A landscape with many valleys, sampled at points; each row gives a point and its height.
From any point a ball takes the steepest step (drop divided by distance) to one of its 2 nearest points. It stops when none of these is lower. Distance is the straight distance between rows; heights are no part of it.
far height 23.8: [118  52 120 173 141 110 161 143  84 161 164 128 179 103 120 142 156 119
 157 154 123 120 162]
zame height 53.3: [120 196 151 176 105 181 121 104 119  77 158  92 131 167 139 108 189 101
 108 126 178 150  91]
kofor height 53.4: [145 136 120 127 112 106 107 155 145  85 127 118  79 175  84  99 169  85
 124  96 112 148 120]
sugo height 44.9: [107 117  73 121 104 160 169 166 152 146  93 107 116 102 136  95 111 156
 101  70 117 146 156]
Varez height 38.3: [107 157 174 165 112 148  85  82 134 124 115 155 137 146 149 156  61 129
  98 134 149 147 133]
Lofi height 47.5: [140 118  71 160  75 167 153 127 181  90  96 125 110  96 165 113  88 113
  70  96 131 159 154]
Bado height 48.0: [136 140 159 106 114 136  91  88 133 121 175 110 113  86  71 103 137 112
 130 135 110 107 197]
Malal height 18.1: [ 95 127 102 237  82 106  94 123 113 120 137 125 118  97 115  79  98 130
 140 115 154 140 180]
nel height 23.2: [151  75 107  92 115 103 186 107 142 117 136 163 138 106 114 136 168 120
 164 146  79 123 108]
Lur height 24.1: [138 119 138 166 137 148  95  83 109 113 130 142 152 158  94 173 160 100
 142 112 174 122 116]
Zepom height 40.9: [175 160  88  93 108 106 120 114 121  94 140 178 117 110 124 129 100 144
 138  51 132 132 150]
Kuge height 14.5: [142  99 150 112 149 125  96  99 138 142 113 135 113 182  60 150 147  97
 148 167 154  96  95]
mifeb height 24.2: [ 97 132 175 179  98 101 128  75 117 125 124 153 116 108 135 139 123  93
 106 110  79 119 142]
Noki height 52.3: [124 169 124 128 133 129 109 189  95 122 110 102 158 145 168 149 105 154
  97 121 143  98  90]
Rigu height 25.6: [140 134 135 129 117  80  86 119 132 138  92 143 108 101  99 126 100 145
 155  68 183 120  98]
rutom height 50.0: [ 96 118 118 142  95 150 130 134 165  72  60 143 128 127 162 110  67 110
 109 122 175 173 135]
Kad height 45.5: [114 182 127 153 146 187  96 142  89 125 147  87 164 152 128 148 116 102
 106 108  86 101 151]
Voti height 23.0: [108 129 165 119 105 116  79 116 132 126 170 138  93 113 108  99 108  72
 154 196 138 124 100]
raro height 19.0: [ 99 156 173 116 101 131 130  53 137 105  87 147 152 112 113 126 133 136
 132 117  61 101 156]
Lun height 63.0: [101 168  89 148 147 137 138 143 115 191 160 104 125 125 170 110 141 186
 161 150 106  81  92]
dud height 31.5: [130 100  74  82 168 151 178 143  59 133 151 123 154 178 118 113 154 144
 147 170 136 122 141]
pebot height 19.2: [187 137 148  74 129 113 130 129 156 111  84 114 125 126  90 116 153 148
 161 190 143 155 108]
gorok height 17.1: [131  93 163 109 166 132 163 143 130 177 113  86 132 145 113 173 131 124
 118 171  43 138 119]
zopef height 27.9: [132  66 130  94 130  96 160 131 166  90 118 161 136 122 176 147 157  90
 131 197 120 111  99]
kaben height 19.5: [141 132 168 135 139 110 120 199 143 126 144 111 124 154 124 125 144 111
 130 198 156 174 146]
Mupu height 25.3: [132 120 132 157 150 136  95 159 116  99 136 131 154 122 150 127 127 146
 127 170 171 152 163]
domi height 41.9: [150 159 126 112  92 110 163 126 115 163  96 193 164 159 107 114  94  89
 129 105 122 140 170]
Gubi height 22.0: [131 142 158 103 162 173 177 150  98 134 135  61 139 119 112 136 156 122
 116 121  57 122 130]
Zib height 36.4: [ 73  91 145 163 128 126 155 109  94 118 148 129 114 151 135  97 136 142
 103  94 161  89 164]
kogif height 34.3: [ 80 139 146 167 114 107  98  64 181 135  87 176 120 135 141 140 100 175
 120 146 116 131 149]
pomu height 40.6: [124 130 122  93 111  81 167 160 111 162 135 132 106 144 136 114 146 143
  97  40 130 122 153]
Rof height 49.7: [ 98 163  98 179 114 141 127 147  88 163 145 114 132 101 130  97 123 116
 147  79  64 138 119]
kitol height 39.6: [102 123 113  56 157 115  99 123 169 132 123 138  92 120 153 164  94 134
  97 103 115  89 100]
Feb height 32.5: [186 161 117  47 148 104 141 161 130 104 127 115 129 100 106 122 145 159
 130 107  81 116 119]
nukiv height 50.6: [155 143 136  99 121 110  98 124 140 130 163 127  83 151  66 101 175 119
 150 128  96 108 152]
fiz height 27.8: [125  94 137 119 171 121 149 133  81 134 187 124 146 147 148 133 153 157
 130 156 110  87 141]
zumad height 28.9: [194 134 163  53 167  98 137 157 112  86 106  73 135  75  90  95 123 127
 174  93 119  99 100]
Lim height 3.5: [137  89 116  92 150 119 145  85 100 161  75 146 146 179  92 161 129  77
 129 135 106  64  89]
Vanof height 30.9: [155  77 100  76 156 122 132 120  99  79 164 169 122 123 146 140  96 100
 142 107 100 176 108]
Pogup height 59.6: [135 141  71 154 163 182 149 133 121 101 143 127 139 191 140 134 152 143
 148 129 114 173 119]
sezab height 18.8: [113 100 182  92 160 127 119 106 134 158 177 101  94 100 134 159  98 124
 101 156 155 143 131]
romid height 49.8: [150 150 152 108 163 168  97 132 166 118 134 119  92 199 145 163 135 133
  70 177  94 162 120]
rari height 13.4: [104  98 180 119 152 125 121 129 122 164 143 130 118 132 140 175 109 101
 115 202  98 114 126]
ruv height 24.0: [130 132 137  43 149 114 138 127 129 125 104 123 106  90  98  81 122 169
 170 174 144 114 123]
gumi height 34.4: [169 117 136  78 144 131 164  98 115  71 133 162 105 126 137 127 139 115
 115  98 116 147  65]
mugu height 61.4: [105 161  77 171 150 129 125 156 111 119 123 132 155 148 161 126 129 192
 150 149  81 144 104]
Namad height 38.4: [153 145 113  86 120 125 158 174 112 179 124 127 179 135 138 145 121 155
 119 135 124 128 167]
Kavid height 42.7: [ 98 121 113 129 111 124 158 173 118 172 134 107 103 146 121  79 116 156
 109  69 109 136 216]
rol height 25.9: [131 131 123 176  76 135 133 160 159 186 134 122 129  72 127 148 136 110
 130 170 172  99 163]
biri height 31.4: [148 146 122 116 118 132 126 136 107 112 140 142 145  60 149 152 113 107
 124 126  88 129  97]
Vekup height 49.6: [186 192 141 146 116 142 107 114 107 100 147 125 123 134 124 129 156 144
 137 141 183 136  87]
fum height 13.5: [142  91 100 136 136  81 140 151 140 130 160 111 136 120 144 132 192 189
 159 117 162 120 103]
lem height 23.6: [102 119 109 252 122 149 140 115 140 107 160  95 128 127 133  76 149 158
 132 119 173 161 198]
Miba height 43.8: [137 140  94 105 107 132 140 107 116  90  93 178 138 164 118 118 120  86
 127  59 119 142 156]
vuten height 54.7: [121 106  81 129 130 143 116 201 128 151  96 125 139 160 115 121 131 117
 163  98 134 130 113]
ferof height 13.1: [139 136 150  72 101 161 123  61 139 129 165 128  86  82 122 115 103  98
 161 176 131 143  81]
febes height 59.7: [118 178 136 193 125 167 122  95 162 194 131 102 123 138 121 152 157 136
 111 129  95 106 119]
gugut height 36.9: [110 126 125 135 138 177 145 182 112 136 182  76 127 130 157 104 154 122
 108 160 202 133 113]
Ruru height 26.7: [107  86 171 126 135 109 142 145 100  97 173 150 111 139 156 127 108  73
 107 129 103 175 109]
der height 30.6: [122 165 162 193 139 158 105  78 117  96 117 105 165 126 112 149 159 157
 118  65 178 138 120]
saz height 57.4: [125 118  48 144 117 187 161 154 130 124  94 125 178 140 124 136 145 125
 170 120 132 173 116]
nataz height 18.9: [111 117 146  89 174 163 115 114 154 128 132  64 111 123 116 134 150 195
 125 132 155 151 113]
Nof height 37.3: [107 127  72 107  88 107 136 149 125 169 119 161 100 134 146  93 112  93
 100  56 176 125 123]
Ginil height 31.0: [ 79 101 120 154 114 117  67 128 157 146 156 136  84 153 115 110 138  71
 119 173 151 111 136]
zefe height 45.0: [122 138  99 115 128 170  76 125 119 166 166 123 141 122  85 124  99 139
 139 149 100  99 197]
tivi height 37.5: [147 122  97  94 131 126  99  88 181 126 140 190  94 127 117 148 110 125
 144 100 110 165 153]
teg height 26.6: [117 125 146  97 118 164 175 119 110 128 122 116 138  82 129 142 131 119
  90 110 116 104 140]
Sozaf height 20.2: [141 123 161  28 144 141 132  67 109 117 132 133  98 101 130  84  95 130
 151 177 177 108  84]
toz height 52.0: [ 97 100  95 154 129  90 102 184 113 132 115 114 148 115 129 107 115 118
 161  78  73 109 126]
boro height 18.7: [118  96 121 126 152  97 158  72 147 127 108 171 156 110 160 156 137 173
 151 147  72 103 108]
lovi height 30.7: [144 102 119 104 114 127 137 142 141  95 117 168 163 117 168 134 123 111
 139 191 200 147 115]
mor height 31.9: [ 88 132  99 176 106 149 141 180 123 157 122 106 134 122 142 108 134 115
  96 131 189 107 162]
siter height 61.5: [111 149 121 165 153 128 132 130 122 169 155 100 126 130 157 171 149 175
 109  90  84  96 109]
nifi height 10.3: [116  79 103 216  79  70  99 141 172 150  98 130 124  94 117 110 101 107
 161 111 141 142 169]
nativ height 43.1: [122 152 135 111 109 132  82 121 172 120 111 123 103  95 155 143 103 124
  91 135 155  75  98]
kage height 24.3: [165 105 180  63 153  93 125 118 139  67  83 111 122 103 124  78 105  90
 181 145 115 114  64]
Misaz height 12.5: [150 114 155  94 143 148 113 165 152 124 111  76 132 116  79 149 149 131
 142 152 154 164 151]
fito height 34.6: [113 143 140 187 112 132 148  95 130 112 105 111 134 150 142 110 170 179
  91  68 164  83 142]
kudi height 33.5: [124  71 159 126 141 103  73  87 188 108 124 164 114 142 109 145  99 136
 168 125 143 169 156]
kidi height 36.2: [155 146 101  66 160 128 103 144 124 146 143 117 107 149 118 145 104 143
 102 107  76 102  70]
dasav height 32.0: [121 149 112 117  70  66  99 142 155 180 105 165  92  96 136 103  71  95
 137 108 175 131 109]
vir height 41.8: [147 170 104 124 145 158 119 163  91 183 160 133 142 180 108 146 123 124
 115 139  89 105 183]
genep height 44.6: [131 150 152 144 111 112 153 122 117 139  75 173 151 181 128 149 112 138
 109 130 138 188 161]
Vavit height 29.5: [110 138 162 177 105 110  92  68 167  92 124 177 108 160 138 148 146 108
 112 144 114  88 146]
Bez height 29.7: [129 105 137 157 156 117  91 122 166  87 132 126 136  97 143 149 109 194
 157 132 139 175 128]
dav height 19.1: [125  59 124 169 145 131 155 137 144 138 163 101 135  65 140 171 175 135
 146 132 150 122 117]
gur height 18.6: [159 107 113 192  56 120 146 141 140 167 113 128 139  58 117 105 116  87
 125 103 157 152 170]
Mus height 19.3: [134 126  93 161  94  77 146 136 110 149 103 135 142 107 132 114 151 158
 141  96 164 118  98]
Nezik height 47.3: [111 134  98 161 132 130 181 144  79 153 114  89 156  61 159 129 106 172
 123  78  93 149 121]
Danar height 46.5: [158 176 145  87 118 104  99 119 150 122 137 161 120 123 142 133 124 166
 117 165 182 118  91]
pavav height 49.3: [140 186 139 174 137 140  90 187  96  99 163  91 126 141 158 129 122  98
  80 111 135 111 109]
Genid height 18.2: [134 114 191  97 143 114 157 116  84 115  97 111 125 145 127  93 124  90
 147 182 107  87  61]
balo height 57.0: [ 97 189 137 209 100 162 118 118 162 146 146 101  90 140 157 112 164 106
 114 134 131 149 114]
pil height 13.9: [121 139  98 104 146 151 150  65 118  87  89 164 175 121 120 153 123 161
 144  94  62 102 135]
didi height 11.9: [131  76 161  87 170 100 163 118  90 132  97 118 138 187 108 135 112  92
 112 165  50 113 101]
zel height 35.1: [165 138 113  99 162 126 161 165  91 131 111 155 195 192 107 137 135 145
 141 183 143 132 165]
Pibo height 22.7: [101  86 195 122 140  82 155 101 132 111 173 151 100  94 147 136 124 112
 118 120 165 157 133]
Deso height 47.2: [143 175 127 135 126 170 120 153 141 135 107 124 123 192 134 158 124 151
  86 148 156 188 143]

For each start below, name the point where the ball stops.
Miba => Misaz
mugu => fum
Lofi => fum
Namad => fum

Call two points neighbours if one is among the 2 nearest of the other. Go from one point of each pair to the other, from neighbour to neighbour, staying as low as possible. Name the highest point that can't be avoided.
rari, domi => Miba
rari, didi => gorok
Misaz, ferof => ruv
ferof, pil => lovi
nifi, rari => Zib
